Each row is a point on a landscape with many valleys, with its height.
A ball rolls from a point to the lowest of its 2 nearest points, and stops where none of them is lower. Distance is the straight distance between rows; heights are no part of it.
Leg height 3.46: [146 175 128 143  88 155 133 106 125 143 129 186 126 132  98 100 141 166
  82 132  90 119 164]
befop height 3.32: [130 101 119 138 136 111 140 106  97 137 186 147 170 102  71  59 125  95
  81 160  92 119  90]
fotu height 1.88: [140  98 116  97 157  85 125 125 147  95 121  99 173 100 128 140 163 120
 101 107 139 124  87]
basan height 4.15: [153 151 114 125 122 127 128 140 138 139 106  99 185 118 107 113 135 104
  95  89 149 137 137]
tipa height 6.87: [132 106 124  90  69 136 144 118 159 118 150 116 120 164 126 141 181 178
  97 127 149 116 142]
fad height 5.68: [138 152 145 147 111 153 124 196 139 144 120 135 139 169 135 155 143 154
 144  94 153 159 173]
demif height 4.95: [133 181 153 158 139 195 130 161 122 139  45 123 132 137  94 180 106 127
 121 116 159 114 170]
ribel height 4.70: [140 199 139 149 126 161 111 140 108 139  66 132 143  97  95 132 118 126
  95  99 146 113 182]
ren height 2.00: [147 147  98 135  94 119 120 131 148 156  99 163 108 125 128 130 108 122
 140 186 116 133  84]
nis height 2.81: [ 99 111  90 106 137 158 161 109 144 131  91  70 159  62 101 151 135 113
  86  93 158  96 108]
kuv height 6.95: [123  85 105 104 121 117 134 146 127 107 103 151  97 149 153 167 104 126
 167 194 155 144  58]
patir height 2.59: [112 100 104 119 105 139 116 107  95 109 165 174 104 107 102 108 134 120
  86 147 120 119 125]
bomiv height 4.72: [ 87 102 107 129 198 158 142  93 131  72 145 160 148 113 105 118 114 128
 127 100 141  99 183]
fil height 1.69: [126 183 112 119 102 138 123 176 149 143 117 170 117 200 151 146 119 146
 155 174 129 147 113]
mer height 1.78: [120  58 141 121 143 138 107 186 100 108 126  88  68  79 169 197 154 115
 161 129 147 153  85]
babo height 2.12: [147 158 133 141 146 100  70 184  97 135 143 143 126  85 135 111 146 133
 121 115 141 166 122]
movir height 1.93: [126 122 137 171  97 149 121  89 105 137 162 172 101  94 132  72 115 150
 133 137  89 138 149]
luk height 1.08: [137 173 139  90 120 131 119 139 131 127 112 177 138 197 122 158 102 131
 169 196 148 110 151]
siton height 2.08: [136  49 154 134 136 128 125 187 139 156  91  50  98  71 163 208 151 115
 157 131 135 151 103]
kad height 6.61: [ 91  40 137 111 139  92 156  86 137  72 159  89  94 123 178 136 129 119
 165 152 118 142  76]
divo height 6.41: [ 93  45 130 130 157 133 119 122 112 114 145  76 111  43 106 137 141  83
  84 113 135 131 105]
Kopu height 3.89: [ 68  97  88 121 139 135 204  68 176  78 129 110 141  93 121 154 132 135
 136 110 162  78 151]
Podum height 5.88: [125  87 159 173 128 110 149 119 140 172 112  31 104  53 127 123 116  89
 136  85 112 135 120]
goda height 2.60: [153 136 112  80  96 121 157 146 158 145 104 121 170 181 143 180 162 132
 108 142 162 127  89]
veret height 7.19: [ 87 108 116  71 145 133 147 111 151 107 139 132 118 170 163 171 141 127
 155 149 170 116 114]
Dati height 3.38: [ 78 106  88 127 146 162 184  90 145 127  97  93 129  98 117 171 111 110
 145 108 161 102 134]
Zutug height 2.98: [132 130  95 118 109 164 118 110  64 115 150 163  96  53  84 140 153 115
  80 158 132  94 112]
pag height 5.91: [170 174 130 133  93 123 143 134 181 168  85 126 176 163 105 115 150 154
 100 105 108 126 128]
Vula height 1.87: [144 122 122 112 148 101  95 165  78 100 162 134 132  88 121 130 161 124
  98 134 150 143  99]
sipu height 6.19: [111  92 132 113 152 115 154 135 169 113 138  77 143 158 152 142 154 141
 144  84 158 136 160]
runum height 4.82: [121 103 127 165  69 140 142  73 165 163 133 114 116  91 111 102 159 172
 107 101  93 137 139]
Diri height 1.86: [187 132 105  89 104 107 140 128 118 136 128 190 134 131 118 133 143 148
  95 193 105 118  70]
bedam height 5.38: [122 148 133 167  83 154 115 151 130 135 127 127 100 131 132 160 136 179
 137 113 142 130 158]
nuvos height 3.86: [134 136 154 159 123 116 112 142  98 152 134  86  93 140 190 130 105 111
 191 141 113 170  97]
lupu height 4.12: [121 158 132 145 155 148 124 101 127 131  78 138 184 127  85  86  82  76
 102 134 128 115 137]
tegi height 2.96: [128 111 122 111 130 112 109 118  93 112 198 193 144 132 101  65 121 113
  95 183 106 109 120]
Bopug height 1.46: [176 137 111 109 121  75 102 151 133 145 123 158 122 120 143 112 127 132
 114 184 103 150  63]
pesiv height 1.18: [131 166 124 198  96 149 112  83 102 156 158 172  61 106 116  82  74 159
 154 133  40 125 147]
miril height 4.97: [ 97 127 141 107 152 162 145  98 143  70 136 152 156 146 110 129 146 149
  91  94 143  86 210]
rimur height 1.17: [110 143 126 104 170 124 159  82 135  99 105 176 152 149  93 125  96  93
 144 195 108  73 138]
vub height 5.24: [141 193 150 171 103 192 152 170 138 141  77 146 125 170 105 180 125 161
 127 151 132 134 170]
nuv height 4.11: [144 148 125 133  69 112 151  87 157 156 151 161 101 115 114 107 156 187
 116 121  95 121 161]
Mupu height 3.40: [154 148 163 149 115  92 116 139 144 150 161 112  97 149 172  88 104 137
 187 121  92 177 133]
zon height 2.47: [156 169 140 167 135 114  91 190 109 160 107 102 130 114 141 108  94 114
 150 114 140 159 122]
zurob height 2.50: [122 126 141 151 115 123 127  94 135 113 146 175 120 149 111  87 114 124
 143 130 110 124 164]
Vobu height 4.24: [109 136 131 163 135 118  94 155  58 175 176 131  54  64 112  97 110  92
 135 100 103 133  96]
liri height 5.39: [133  83 136 187  88 115 136 111 161 167 126  71 116  79 124 112 138 134
 123 107  94 160 128]
zage height 2.84: [159 203 129 171 126 100  79 185 143 157 108 130 143 142 140  86 101 156
 166  95 110 175 151]
Viro height 4.73: [123 105 137 134  98 155 147 114 130 123 145  92  99 142 190 142 103 119
 164 132 147 139 138]
Vop height 4.16: [ 97 103 122 128 173 120 111 131 114 123 107 105 149  93 121 126 113  84
 135  89 167 126 146]
geni height 5.95: [119 117 169 126 117 121 124 165 160 131 140  97 128 163 168 141 166 149
 166 100 147 150 176]
disu height 3.72: [102 127 121  91 192 105 106 146 134  81 148 136 169 171 122 107 130 101
 130 115 164 120 145]
Duv height 4.44: [ 67 106 113 147 180 159 129 117 108 106 135 108 122  73 105 139 113 107
 108  84 148 108 177]
duz height 3.79: [112 129 123 171 112 135  78 130  67 175 185 131  73  40  93  95 140 141
  89  92  89 127 124]
vog height 4.42: [ 67 113 128 121 145 138 191  71 185 103 118 136 147 141 119 121 142 155
 151  93 128  80 181]
ref height 6.50: [105  71 145 103 157 110 128 139 120  62 160  98  84 147 189 142 121 121
 174 137 150 153  99]
ziz height 6.20: [109  62 144 152 155 123 126 121 115 141 122  58  90  53 126 134 115  70
 139 124 114 130  96]
ved height 3.35: [130 143 112 140 120 142  87 146  55 156 163 150  74  43  74 136 167 132
  72 120 117 119  87]
gomib height 3.29: [158 196 137 120 152 136 101 134  94 106 131 176 175 156  85 115 140 117
  83 152 101 104 161]
selaz height 1.19: [160 191 137 173  89 135 125 109  93 172 125 156  76 144 156  98  40 126
 180 156  73 137 118]
bonal height 2.42: [139  80 111 113 138 128 138 112 123 133 112  46 167  64 109 161 175 109
  59  90 136 112 100]
Guv height 2.95: [129 120 168 135 133  97 118 111 121 117 146 148 117 161 168  73  83 117
 176 125 110 145 159]
sig height 2.35: [143 193 138 141 104 125 111 157 167 164 147 156 107 200 152 118 129 172
 174 147 108 138 145]
Pitul height 6.59: [145 121 147  89  94 128 151 126 197 161 148  89 144 155 139 152 210 175
  94  86 151 118 151]
kuvu height 5.06: [116 119 123 128 100 137 127 119 110 118 151 151  89 151 161 142 125 160
 154 140 142 140 140]
tig height 4.45: [151 162 131 163 135 146 110 175 108 154  75  98 156 103 104 120 135 128
  91  69 170 140 155]
nolil height 6.83: [107  85 125 114 168 108 121 129 117  96 128 144 118 140 173 136  90  83
 170 205 138 142  63]
faku height 0.46: [120 186 120 173 104 146  95 110  74 157 142 182  71 143 129 102  74 163
 165 172  77 141 131]
Mip height 2.24: [170 161 113  66 107  97 137 128 132 137 118 153 156 170 124 128 147 130
  98 164 134 111  90]
namuk height 1.45: [138  94 133 141 147 121 104 170  94 127 137 129  70  83 171 148 122 106
 155 155 123 151  64]
pelif height 2.93: [145 194 145 145 125 101  71 186 157 161 150 166 120 173 129 107 138 190
 146 107  97 162 135]
pap height 4.28: [125 107 142 144 101 101 141 138 154 153 133  62 111 140 167 132 115 105
 185 119 136 175 120]
Kog height 0.45: [ 99 162 170  92 154 143 135  90 137 100 100 181 140 192 115 132  88 111
 169 174 122 102 160]
tuvi height 2.13: [143  82 118 113 171  96 133 119 137 134 155  74 186  87 114 125 170  88
  63 109 111 104  79]
Mafit height 1.22: [144 170 154 177  79 168 160  77 113 165 104 131  83 148 171  85  64 149
 194 113  62 153 129]
keleb height 4.87: [ 78 115 145 145 134 148 148 107 163  89 109 145 136 169 136 116 118 142
 139  75 153 107 199]
zamu height 7.36: [ 82  77 111  87 155 119 160  89 171 102 126 139 127 157 164 115 100 115
 172 149 140 131 121]
pak height 6.72: [120  31 141 118 170  91 141 110 123  77 140 129 104 127 169 107  91  92
 188 172 109 141  70]
Ner height 3.81: [175 122 101  97 120 105 132 110 108 138 118 115 170 152 109 133 149 129
  59  97 128 113 121]
nez height 3.94: [111 140  99 110 175 113 115 163 141  99 128 101 164 120 119 139 115  95
 131 121 180 137 125]
nol height 5.55: [167 200 129 136  86 157 140 153 142 158  89 127 151 160 105 149 128 146
 120 136 127 114 152]
Peg height 3.00: [146 191 167 155 124 132 111 123 133 103 113 189 157 157 109 104 132 147
 102 137 100 112 184]
pesag height 1.10: [159  89 138 125 145  97 107 133 113 118 141 158 116  98 144 115 136 112
 136 169 110 151  52]
tel height 6.39: [ 84  68 138 116 151 133 130 117 135  78 156  70 116 154 181 159 141 124
 165  94 167 136 128]
Zafig height 3.51: [130 170 139 101 182 114 100 150 101  83 116 171 182 166 100 117 122 103
  97 113 150 108 171]
defo height 3.44: [168 144 100  83 148 108 162  97 133 131 105 117 207 201 107 138 148 140
  77  82 130  85 152]
Res height 6.27: [182 145 134 110  94 120 154 122 179 162 135 105 172 169 116 120 189 162
  82  75 118 129 137]
bave height 2.99: [169 145 113  59 127 133 170 141 159 156  94  88 194 181 110 170 152 141
  99 104 140 110 125]
Gutev height 3.74: [126 136 102 122 133 143 126  99  99 138 121 155 172 108  68  86 117  80
  86 158 106 109 123]
fek height 1.59: [117 101 122 100 133 115 108 144 128  94 143 110 131 119 132 161 166 156
 108 146 158 138  94]
Mika height 7.07: [ 97 118  92  94 130 155 129 139 105 101 118 136 111 152 155 193 115 119
 157 176 187 120 106]

For each start below, name the point where the ball stops.
veret: faku
miril: Peg
zamu: faku
Res: pesag
keleb: fek
defo: pesag
ziz: Peg

Call two points neighbours if one is among the 2 nearest of the other. Go from one point of each pair to the other, from neighbour to neighbour, staying as low as possible. Name the highest point that can't be avoided.
Kog / fek: pelif
Peg / fek: miril
patir / pesag: basan
